Each row is a point on a landscape with many valleys, with its height.
A ball rolls from a point to whichever of its 2 nearest points has the largest drop for the distance, and stops where none of them is lower. Distance is the straight distance between rows; heights are no part of it.
K_236 height 717: [ 17 -11  -8   8  34  12  -1 -36   2  47  14 -16  62 -23   4 -17  74 -24
  -2 -10  15  28   7 -11]
K_133 height 172: [ 13  37  -1  56  -5   4 -55   6  20  13  24   9 -11  -1 -20  15   4 -17
 -19  15 -18   9  15  41]
K_368 height 447: [-37  -1   6   1  13 -34  -9 -51  26   9 -20  -9  19   5   1   2  37   5
  -6 -12  70 -13  41  16]
K_705 height 351: [ 21  -8  16 -44 -21  11 -33 -10  43  45 -51 -28  27  20   5 -33   0  -1
 -45  49 -37 -21   8  13]
K_872 height 641: [ 24 -15  17   6  22 -37 -19 -27   2   1  -3   8   8 -37 -19  -2  35  42
  47  30   8  13   7  23]
K_414 height 284: [  4  -3 -19 -28 -22 -50 -30  38  21   9  -2  36 -53  22  15  12   3  -6
  -7  30 -36 -29 -46   3]
K_34 height 376: [ 24  37  41  14 -28  19 -14  31  -6 -34   2 -17 -46  13   0   7 -60  18
  17 -28 -28  17  28  22]
K_170 height 714: [ 22 -21 -25  10 -21  29   7 -74  -7  38  -9 -56  38 -29  47 -52 -23 -14
 -25  -6  -2 -38  -1   9]
K_377 height 283: [ 38  22  28  25  21   9 -42 -13  21  12  10 -33  -4  14 -35  20  10 -48
 -22 -42 -19  27 -17   8]
K_789 height 179: [-18  31 -28  22  10  20  29  43  30  26 -17 -12   3  35 -11  21 -46  -7
  22  -6 -17  54  57 -49]
K_389 height 557: [ 22   3  27  10 -10  12   2  10  -6 -30  61  37 -24  13   8  -1   1   6
  19  24  -6   5 -15 -21]
K_773 height 670: [-33   2  24 -18  17 -27  28 -20 -10 -29 -16  36   6 -37   5  -3  44  36
  60  51  19  65  15  18]
K_194 height 559: [ 11   0  37  35 -32  16  -3 -35  -4  12   5  17  29 -14  -2  38   5 -12
 -31  13  20 -12 -33  22]
K_422 height 600: [ 26  -2  13  14 -41   4   8  24  40   1 -20  -3 -10  10  -7  52 -46  25
   6  21   1 -22 -16   2]
K_111 height 232: [-21  -1   0  27  20  11 -39 -14 -25 -50  16  22  19 -14 -52   2  28  20
   1  37  12 -32  41  19]
K_116 height 659: [ 32 -58  26 -42  13 -24 -20  23  -4   1 -21   4  20  -4 -35  -7  36   9
   1 -21 -10 -33 -25 -31]
K_128 height 615: [  6 -17  61  -6  -2 -26  -1 -49 -14 -12  -6   5  40  -2 -16 -49  34   7
 -15  40  40 -48 -30  16]
K_438 height 688: [  6 -30   6   0  26   3   7  56  18   8  -5 -14  26  12 -51  31  43 -24
 -12  -6   8 -27 -13 -39]
K_471 height 560: [-15  -7 -16 -39 -17   8  18  23   3   2  10   2   1  28  49  22   4 -42
 -23 -41  19 -22 -29 -22]
K_446 height 87: [ 21 -18  12  23 -17  40 -48 -19 -37 -25   4   0  31 -34  -7 -35   3  11
 -10   8 -12 -22  36  15]
K_713 height 591: [ 34 -10  53  18   9  -1  -8  11   2 -16  36  -2  16   9 -16 -59   3  -2
   4  31  19 -33  -8 -14]
K_281 height 738: [ 11  -1 -16 -21   9  41  17 -20  25 -23  22 -20  12   5 -17  27  37  21
   4  59  -7   0  -9 -17]
K_614 height 555: [ 29 -19   3  33 -17  28 -34  54  33 -11 -26 -34   2  24   2 -10 -20 -18
  11   3  -5 -15 -11  15]
K_331 height 380: [ 25 -13   7  26 -18 -58 -27   8  -3   6   3  69 -24 -12 -10  37  26  14
   0  11  -2 -21 -42  15]
K_76 height 672: [  7  -9 -46   8 -17  58  23  61   7 -19   8 -25 -10   6  29  18 -61  16
  13  29 -13  -5  12 -40]
K_518 height 18: [-25  31 -36  56  21   1   5  16   8  20  17  13   9   6 -31  16 -14  -4
   0  13 -13  13  39 -11]
K_341 height 608: [ -9  29 -73  16  21  37  23  16  -1  17  12  -1 -15  19  31 -33 -42 -41
  17  -7 -10  47 -23 -17]
K_41 height 708: [ 16  -8 -24 -14  -7  30  30  -2   8  23  26 -31 -24  16  44  13 -55  18
  34 -12  -7  -3  11 -39]
K_258 height 642: [-12 -42  30 -57  10 -17  23 -57 -31   1  -8  -9  29 -14  13 -18  61  20
 -16  -6  38 -45 -13  19]
K_983 height 448: [-10  19 -10 -21  30 -46   0  29  35  48 -40 -26 -20  10   4  -6  11 -33
   8  -7   3  37 -13  26]
K_931 height 645: [  9 -31  40  -9   6  -1  16 -59 -41 -16  20   5  14 -45  32 -16  37  -7
  20 -22  33  11 -38   8]
K_299 height 343: [-12  40  24  21 -16  31  45  26 -18 -24  27  -2 -19   8  10  49  15  32
  23 -15  16  25  43  16]
K_766 height 403: [ -4 -20 -32 -19 -47  -1 -47 -16   1   4 -47  -5  19  -1  29 -61  16  -3
 -48  28 -31 -42  -2  24]
K_947 height 759: [ 13  -2 -13 -50  -1  23  -5 -16  21 -10  23 -42 -43  23 -12  17 -16   8
 -16  35 -47 -33  13  -8]
K_78 height 686: [ 23 -19  14  28  25   2  12 -65 -14  54  -9 -23  55 -34   9 -26  -7   6
  -1  -9  14  -7 -10  14]
K_712 height 602: [ 20  -4  33  -5  10 -45 -20 -15  43  13 -41   6  -6  -3 -42  27  13  35
  29 -32  13  21  17  12]
K_706 height 438: [ -5 -23 -11  15   3 -17 -16  73   0  -1 -37  12   8   9   7  -4   6  16
  58  -8  16  33  22 -13]
K_643 height 400: [-42  -6 -41 -22  40 -36  12   3   4  38 -21 -31  16  -4   9 -25  26  -5
  -1  -3  30  -5  29  11]
K_661 height 509: [  3   7  27   9  -7  18  49  10 -25  -6  55  44 -12  22  31 -24 -56 -20
   5  -2  29  26 -40 -53]
K_556 height 462: [-29  25 -11 -19   8 -15  38  20 -46  -1  46  48 -38  38  55 -48 -32  -6
 -10  14  27   5 -14 -12]
K_926 height 426: [ 30 -28 -34   5  28  10 -12 -18  18  -1 -13 -26  16 -13 -67 -12 -22 -10
  10 -11 -22   0 -45 -36]
K_942 height 379: [  5 -32   5  49 -27 -38 -36 -17 -57 -10  -7  67   9 -52   6  -3  -3  11
  -9  -5   3 -44 -36  22]
K_593 height 698: [-16   5 -17  26  24  10  46  21   2 -35  -2  16  11 -13  -8  25  39  44
  74  29  32  50  17 -11]
K_215 height 585: [-18  57 -19  15  -2   3  22  21  61 -14  20 -15 -61  65  -8  37  18  17
  25  22   1   8  53 -14]
K_723 height 287: [-24  13 -31  -9   9 -25  43  30  12  33 -29  -2 -17  16 -18   4 -72  31
  39  14 -23  19  32 -14]
K_908 height 571: [-45  17 -59  17  12  11   5  -3 -40   5  27  14   1  -6  18 -18 -23 -51
 -26 -27   1  10 -28  -4]
K_319 height 446: [  3  17  16   8 -14  44 -26  24  -3 -30  -6  -9 -15   7  32 -14 -60 -34
 -10 -13 -41  50   0   2]
K_20 height 285: [  0  44  38  52 -26   0 -65   4 -10 -30  13  -6 -31   5  -2   8 -18   1
 -14 -44  10 -11  47  47]
K_347 height 599: [ 12  13  38  39  -3   4   1  13  34  -1 -28  -6   5   3 -42  41   5  19
 -29  23  25 -15 -34  59]
K_782 height 364: [ 39 -17   5 -22  39   3 -32  -8  21  26 -25 -63 -11  -2 -27 -13 -18 -24
  -6 -47 -55  -4 -22  -7]
K_30 height 715: [ 33 -28  -6   9  -4  24   3  -2  35  28  21 -25  35  14 -10  26  57   9
  -1  26  14 -46 -19 -21]
K_232 height 347: [-38  -9 -24 -34  42  -8  18   1 -63  21   7   2  32 -19  -4 -34  36  -7
 -31   9   0 -15   6   4]
K_911 height 554: [-24  14 -12 -18  -5 -37   3  20  60 -11   7  -8 -24  47  -5   8  29  23
  27 -11  41  -9  58 -20]
K_883 height 601: [ 22 -22   4 -21 -20  -4  23 -17 -22 -31  24  28 -16 -17  28 -11   0 -10
   4   6  -6  -4 -66   4]
K_561 height 316: [  4 -29 -13  14 -17  -6  -1  10  -5 -29 -24  64  -5 -17  -8  14 -14   0
  40 -34   1  36  -9 -26]
K_24 height 552: [  7 -12  14   7  11 -52  -7  19   5   8 -13  -2 -23  -6 -26  17 -50   8
   8 -59  14 -21   6  -8]
K_963 height 498: [ -7  10  36  50 -43  19 -13 -50  -5 -20  26  52   4 -19  -3  54  -3   8
  -6  13   1  -1  37  -2]
K_669 height 741: [ 26  -9 -30 -30  -9  44   1 -41   1  21  16 -69 -20  -2  17 -31 -35 -18
 -22  10 -47 -40 -11  22]
K_429 height 412: [-39  23 -10 -41 -10 -42  30   7 -65  -6   6  33 -22  -3  37 -29  -2   9
 -28  34  14 -29 -16  44]
K_216 height 440: [-16  14   8 -11   8  -3  10 -22 -38 -44   6  42 -20 -30 -32  33 -14  14
   3 -38 -22  45   3  -8]
K_576 height 256: [ -4  57 -10  19  34  44  68   6  -2 -39  17 -35 -40   8   8  13   8  38
  40 -25  13  58  19  15]
K_767 height 616: [  4 -42   7 -21 -19 -21 -19  26 -18  14   6  12   8   0  25   6  34  -5
 -18 -50  12 -44  14 -23]
K_123 height 502: [-33   8  25   1 -25 -31  17 -14  28   2  18  13  13  15  55  35  36  11
  29 -15  66  -7  46  -7]
K_818 height 274: [-33   6 -16 -84  16   1  22 -26 -30  14 -11  -6  -1 -10  -5  11  13  12
 -36  21 -39  10   1  11]
K_879 height 758: [  9  13 -13 -22  39  56 -20 -13   8  -4  -5 -61  22  -7 -42  13  41   2
 -20  26 -20  15   4  28]
K_552 height 478: [ -6 -11 -17 -24   8 -16 -21 -11   3 -27 -56   2  13 -21 -53 -30 -14 -16
 -10 -36 -12   7 -14   1]
K_84 height 512: [  0  51   9  25 -14  17  18 -20   5 -15   5  27 -19 -20 -15  10 -43 -33
 -19 -37 -24  57 -25   7]
K_732 height 495: [ -4  30  -9  12 -18  -4   4   9  51  69  -4 -15  14  17  41  19  20 -20
   2   5   9  37  -2  20]
K_467 height 251: [  8 -26  15  38 -29   8 -24 -46 -48 -41  25  32  28 -26 -12 -36   3 -20
 -27 -22  11 -46 -10 -16]
K_540 height 525: [-29  -5 -34  -8   4 -23  -6 -12 -37   1 -28  14   1 -19 -11 -55 -53 -38
 -41 -55 -35   4  -5 -17]
K_26 height 427: [-47  30  34  27 -13  -6  39 -17 -30 -24  35  60   3  -5   9  64  19  32
  10  26  25  18  46  -9]
K_547 height 279: [  2 -27  27 -66  -1 -21 -17  18   3  53 -53 -21  22  -5  40 -18   8  -6
 -42  -6 -53  13   3   9]
K_477 height 181: [  0   2   6 -61  -6 -20  -9  22 -12  23 -22  -4 -33   8  26  -5   2   7
 -11  40 -54  25  -8  27]
K_914 height 501: [ -7 -19   8   8  52 -42  -5  52 -27  -3  12   8  -3  -5 -19  -8   3  28
  41 -26  28 -10  21 -11]
K_644 height 510: [  1  -3 -21 -15 -50  26 -26  20  39   1 -20 -25  -9  21  30  -3 -23 -44
 -31  -7 -15 -22 -23 -22]
K_611 height 640: [-19  13 -55  -1   7  43  47  34   7 -44  14 -22 -15  32 -11 -16 -37 -25
  -6  21  15   1 -31 -30]

For each start below, name the point where the ball stops.
K_911 => K_477
K_341 => K_518
K_947 => K_644
K_773 => K_561
K_661 => K_477
K_347 => K_576

Call two points neighbours if one is among the 2 nearest of the other. Go from one point of each pair to the other, from neighbour to neighbour, staying as low as possible. Name the highest point that can't be avoided.
K_477 / K_576 => K_215
K_561 / K_518 => K_84
K_446 / K_477 => K_331
